A landscape with many valleys, sampled at points; each row gives a point and its height.
A ball rolls from a point to the lowest of its 2 nearest points, and stops where none of them is lower. Distance is the straight distance between rows; heights are no part of it.
bena (h 573): [ -7  22 -83  57  25   6  -6  15 -53 -25  32  24  -3   6  13 -48  -3  -6
  21 -17]
repu (h 594): [ 19 -32 -28  -5  69  20 -11  13   4 -70  37  12  -2  28  -8   6  14   4
  65   1]
Nus (h 503): [ 14  12 -27 -19  21  48 -14  -5 -18 -65 -33  27  23 -41 -13  56 -20  62
   7 -25]
sadu (h 452): [-24 -50 -34 -31   6   7  38  22  55  12   2  46 -36   8  -5 -52  14 -45
  26  42]
bedug (h 628): [ 23  27 -30  -6  91  45  -2   3  23 -45  49  89  13  64 -13   0  43  28
  46  -2]
dakof (h 342): [ 66  11 -10  36  16  22 -21 -33 -18  -2 -82 -25  32 -20  55  -3 -59  -5
  -6 -10]
Tuz (h 605): [ 34  36   7  37  -4 -17   6  -4  22 -52 -27  16  34 -67  19 -21 -15 -68
   5  54]
dokab (h 743): [-40  36  35 -41  13  -1  -7 -20 -33  47  32  -4  57   2   3 -21 -23  91
 -11  23]
pimuf (h 194): [ -1  75 -24 -16  -2  30 -19  44 -38 -23  73  72  18  11 -46 -10   6  -3
 -14   8]
Rov (h 250): [  8  72 -15  17 -41   6  -7  31 -23 -19  56  59  28 -60 -27  14  15  24
 -37  41]
nalef (h 252): [ 35  33  -3  13 -28  16 -18  -5 -14  -9 -54  18  12 -36  41 -23 -67  -2
 -39 -25]
guk (h 243): [ 81  61  16  48 -11   5 -11  30 -25  38  21 -56  14 -33  53  13 -54 -26
 -23  -2]
Zipif (h 132): [-13 -18  -1  65 -32 -25  25 -21   9  64   9 -33 -28 -17  58 -14 -24  17
 -65 -28]
Giz (h 470): [-41 -19   4 -13 -23  -3  57  -9 -15   6  23 -53 -54 -32 -42  38  17 -16
  32  -6]
tis (h 295): [ 10   5 -59  11 -93   1  -3  14 -27  -7  25  35  10  28 -27 -47 -13 -35
   3  31]
kaze (h 419): [-29   5   9  -9 -55 -21  18 -37 -17  -1  13 -30 -28   3 -32  17 -37 -31
  26  21]
bomik (h 362): [-25 -38 -44  -1 -89  10  42   8  28 -25  -5  46  40  17 -10 -22 -29 -20
   0  11]
ledi (h 646): [-36 -49  20 -26  21   8 -25  43 -16   8  10 -30 -18  56   1 -35 -44  29
  -4 -37]
soge (h 724): [-21  20   9  -6  44  23 -23 -19 -52  53  10 -13  17 -22  17 -32  22 102
  -6 -15]
lirul (h 599): [ 39  85  10  20   4 -12 -45  25 -46 -32  -4 -26  27 -40 -14  -3  23 -20
  22  11]
rav (h 398): [-45 -50 -10 -21 -43  14  14 -18  15  -3 -40 -26   5 -28   0 -19 -22  70
 -46 -45]
kuvo (h 472): [ 17  -3 -22 -42 -11  29 -54 -18 -36 -70 -70   5 -21 -21 -20  29 -45  37
 -19 -50]
puli (h 353): [-24 -10 -11  -6 -41  15   6  43  18 -31  36 -15 -53 -40 -30  12   2  17
 -78 -56]
Sesut (h 523): [ 15   8  55  24  27  16  -6 -18 -33  47 -48 -35  19   0  43  27   4 -19
  55 -25]
fep (h 640): [ 43  52  20  -8  19   4 -64 -17 -52 -11 -18 -70 -11 -28 -13  -9  25 -36
  35  -7]
sugib (h 161): [ 36   5   0  10  15  18  -6 -36  36 -27 -31  48 -28 -59  36   3 -25   8
 -79  -1]
Poro (h 555): [-12 -27   0 -25  32  -2   3  66  82   8 -32  22  -8  32  -4  44  38  49
 -27   2]
Mirud (h 502): [-16 -55  11 -19  25  14  23  15  56  15 -28  34  30 -20  35 -37  13 -68
  34  46]
Sib (h 677): [ -4  41 -10 -37  37   7   9  -3  42  16  41  77 -55  67 -62  23  37   9
  -2  39]
fon (h 501): [-68  -6   6 -32   0  20  44 -12  14  35 -15  -1 -45 -44   2  28  24  14
  25  18]
Zago (h 578): [-59  11 -11 -35  -7  51 -19  36 -34   3  67  31   1 -10  13 -42  10 -18
  61  -2]
lupad (h 143): [ -9 -62  24 -33 -29  12 -13  -1 -18  66 -22 -13 -83  -8  -9  16  19  16
 -53 -13]
niz (h 532): [ 37  19 -19  40  -3 -16  -5   2  -9 -84 -46 -29  50 -30  -4  52  -5  47
  -2 -26]
Vik (h 213): [ 19 -12   0  37 -11 -27  16 -39  69 -43 -21  35 -25 -15  31  30  13  -8
 -61  14]
gez (h 480): [ 18 -19 -12  16 -76 -56 -25 -36 -34 -48 -56 -18  32  26 -20  -5  24 -15
  10  31]
Keve (h 559): [ -5 -43 -14 -37  35  16   1   2 -14  -7  15  18 -12  30 -27  21  46  -5
  67  25]
fetez (h 401): [-63 -33 -29 -35 -59  -7  56   7  30  -2  18  50  25  24 -17 -17   5 -27
  46  39]
zipi (h 526): [-37 -35  -6 -13  13  19  23  10  -5  58   1  10 -38   6  -5  47  81  35
  58  -7]
dun (h 656): [ 28  12 -18 -21  44  19  25  -1  39   5  25  76  14 110 -41  15   6  33
  12  36]
timot (h 547): [ 22 -31  39  -7 -25 -33 -38 -46 -27   7 -71   3  15  20 -20  11  26 -45
  22  24]
pofi (h 328): [ -5  33  11   1 -47   6  20  21  15   2  36 -66 -17 -92 -16   1  29   6
 -61 -43]
ninom (h 373): [-23   3  47  -4  16  22  -5  80  15   8   3   4  52  59   7  16 -29 -40
  33  -7]
Sosi (h 537): [-17  -1 -49  20  43  26  -4  20 -42   8  70  59 -18  30  14 -54   9 -16
  38  10]
sifi (h 265): [ -3 -23  28  14 -66 -76  16 -70  60 -41 -30  16  -4   1   0  36   0 -39
 -34  37]
ruke (h 617): [  0  -7  19  17  73 -21   3 -18   6  66  -2 -77  13  29  33 -57 -24  17
  19 -58]
fuvuz (h 272): [-19   0  10  19  37 -25  12 -38  13 -47 -31  15  57  29   1  28   0 -23
  88  29]
bigil (h 603): [-51  10 -54  74  12   0  40   6   2 -20  13  16  -5 -36  13 -54   4  19
   0 -12]
Rized (h 249): [  64   -7  -44  -12  -40  -23   45  -62   -9   27   44 -101   -5  -56
   25    5  -27   -7  -35  -28]
tun (h 614): [-63  -5  31 -55  31   5 -26  51 -17  14  51 -27   0  23  -2 -35  13  24
  31  -9]
Zazeg (h 536): [ 25 -22  23 -33  41 -18 -18  46  60 -38 -19  16 -17  32 -37  16  47 -22
 -43 -12]
fesa (h 714): [-28  35  47 -62  43  -8  -5 -47  30  -9 -23 -69 -12 -15 -28  -5  -9 -20
  33 -48]
Foma (h 311): [ 69  20  33  -2  25  13  22  -3  -7  77  47 -56  57 -23  47  30 -60 -27
  12   6]
Konob (h 450): [ 62  28  10   4  28   4 -13 -65 -24  62 -65 -37  41 -42  26   2  -5   2
  38 -31]
kovu (h 475): [  5 -12  36  -5  42 -22 -45 -37  -7  23 -62  40 -10  42  22 -23   9 -64
  41  31]
kefen (h 216): [ 61  10 -67  22 -94  26   5   5 -24  -3  29  28  26  64 -54  17   6 -23
 -19   7]
baz (h 558): [ 17 -18   5  19  40   9  31 -25  16 -17 -10  27   9 -36  25 -24 -34 -66
  33  58]
Fip (h 186): [ 22 -18   4  20 -38 -19  49 -63  33  60  26 -43 -23 -53  60   0  -8   0
 -42 -12]
noba (h 694): [-29  13  -9 -18  31 -33  27  22  34   7  37  12 -78  15 -61   2  64 -13
  -3  18]
sadim (h 560): [ 50  59 -16  35   5 -20  -1 -32 -24 -71 -20 -37  40 -64  -6  32  32  23
  20  16]
lafuz (h 678): [-22 -46 -18  25  18  -2 -33  21 -60  -3  16 -36  19  54  17 -37 -22  61
  19 -25]
fusi (h 83): [-19  45 -22  31  15 -15  37 -30   1 -51  32  27   2  28 -26  20  -9 -45
  85  32]
gat (h 471): [ 25  26   1  16   3 -45 -65   2  -5 -58 -39 -23 -33  35 -31  -3 -22 -29
 -30 -24]
bifab (h 435): [-12 -20   9 -43 -30  19 -20 -15 -12   6 -80 -10   2 -10  -1  26 -30  40
 -17 -73]
lav (h 570): [ -3 -23  33  25  45  10  26   4 -33  47 -15 -73  22  -1  31  -6  -4  23
  43 -50]
Godim (h 469): [-10 -45  42 -25 -21  27  19  52  27  44   2  16  55 -21  43   0 -11 -19
 -15  44]
kat (h 62): [ -8 -38  13  16   1   3  -4  13 -11  88   8 -13 -41   3  54 -26  -2  52
 -58 -23]
Ket (h 316): [ -2  16  27 -13 -12  18 -20  38  -6 -13 -13  40  39  37 -18  47 -12 -20
  20 -26]
fas (h 172): [  71   42   -9   26  -16  -19   15   -3    6   40   78 -106    1  -40
   30   -4  -30  -36  -58  -25]
vivu (h 372): [-26 -63 -18 -10 -70  12  15  24  26 -23   7 -30 -16  -5   3  11 -32  48
 -83 -39]
suvo (h 574): [-16 -63  18  16  16 -25  15  33  43  25 -31 -26   9  18   5   2  57  38
 -11  26]
Mokam (h 253): [ -8  59 -33  -8  -9  21 -16  20 -17 -12  17  93  24  56 -25  -9   4   2
   8 -36]
bote (h 413): [ 18  42 -35  18 -66 -48 -43 -37 -20 -57 -38  -3 -35  12 -28   6  -5 -17
 -31  24]
nez (h 511): [ 49 -11   2  -1  33 -22 -42  28  15 -54 -39   8 -41   5 -52   3  22 -31
 -42 -58]
tude (h 432): [-21 -29  37 -13   1  52  21  59   0  31   2 -19  94  20  43  11 -28  13
  18   7]
mava (h 598): [-27 -16  -6  23  38   0  30  34  29 -25   6 -13   6 -31  26 -23   5  25
 -14   7]
Fol (h 493): [-30 -23 -61 -24   2  36  23  13  -1  28  45  73 -59  15 -28 -34  -3  -5
   1  39]
duri (h 684): [  3  33  67 -36  53  -8 -25 -24   4  27   4 -64 -23 -32 -34  -4  37 -36
  13 -14]
gol (h 382): [-18   0  51   2  65 -21 -10 -41  27  -1 -39  29  14  39  23   6   7 -10
  70  42]
vovus (h 346): [ -3  24  -1   6 -79 -60   3 -62   7 -30   4 -21 -39 -16 -18 -16 -31 -33
 -25  45]
zoses (h 203): [  0 -87  22 -24  -6 -24   1  -1  23  17   8  -5 -84  37 -16  22  -7  -2
 -39  20]
mifog (h 702): [  0 -25  -5  24  33  26 -64  25 -83  19  24  -9  21  11  13 -27  29  64
  13 -34]
nat (h 245): [  9 -35   3  34   2 -37  21  -1  26  25   3  25 -66  39  14  30   3  -7
 -52  21]
bedo (h 761): [-58  45  63 -37 -22   9 -16   7  -4  52  -1  42  54  20  11  21 -28  37
 -23  25]
ritun (h 291): [-14  38  11  30 -50 -32  14  20   5 -18  49   0   5 -47 -15   5  49 -17
 -47  23]

For each start below, name the point where the ball stops.
dokab -> Sosi
fep -> pimuf
ruke -> sugib
lav -> sugib
Sib -> vovus
suvo -> vovus
bifab -> pimuf
Godim -> pimuf
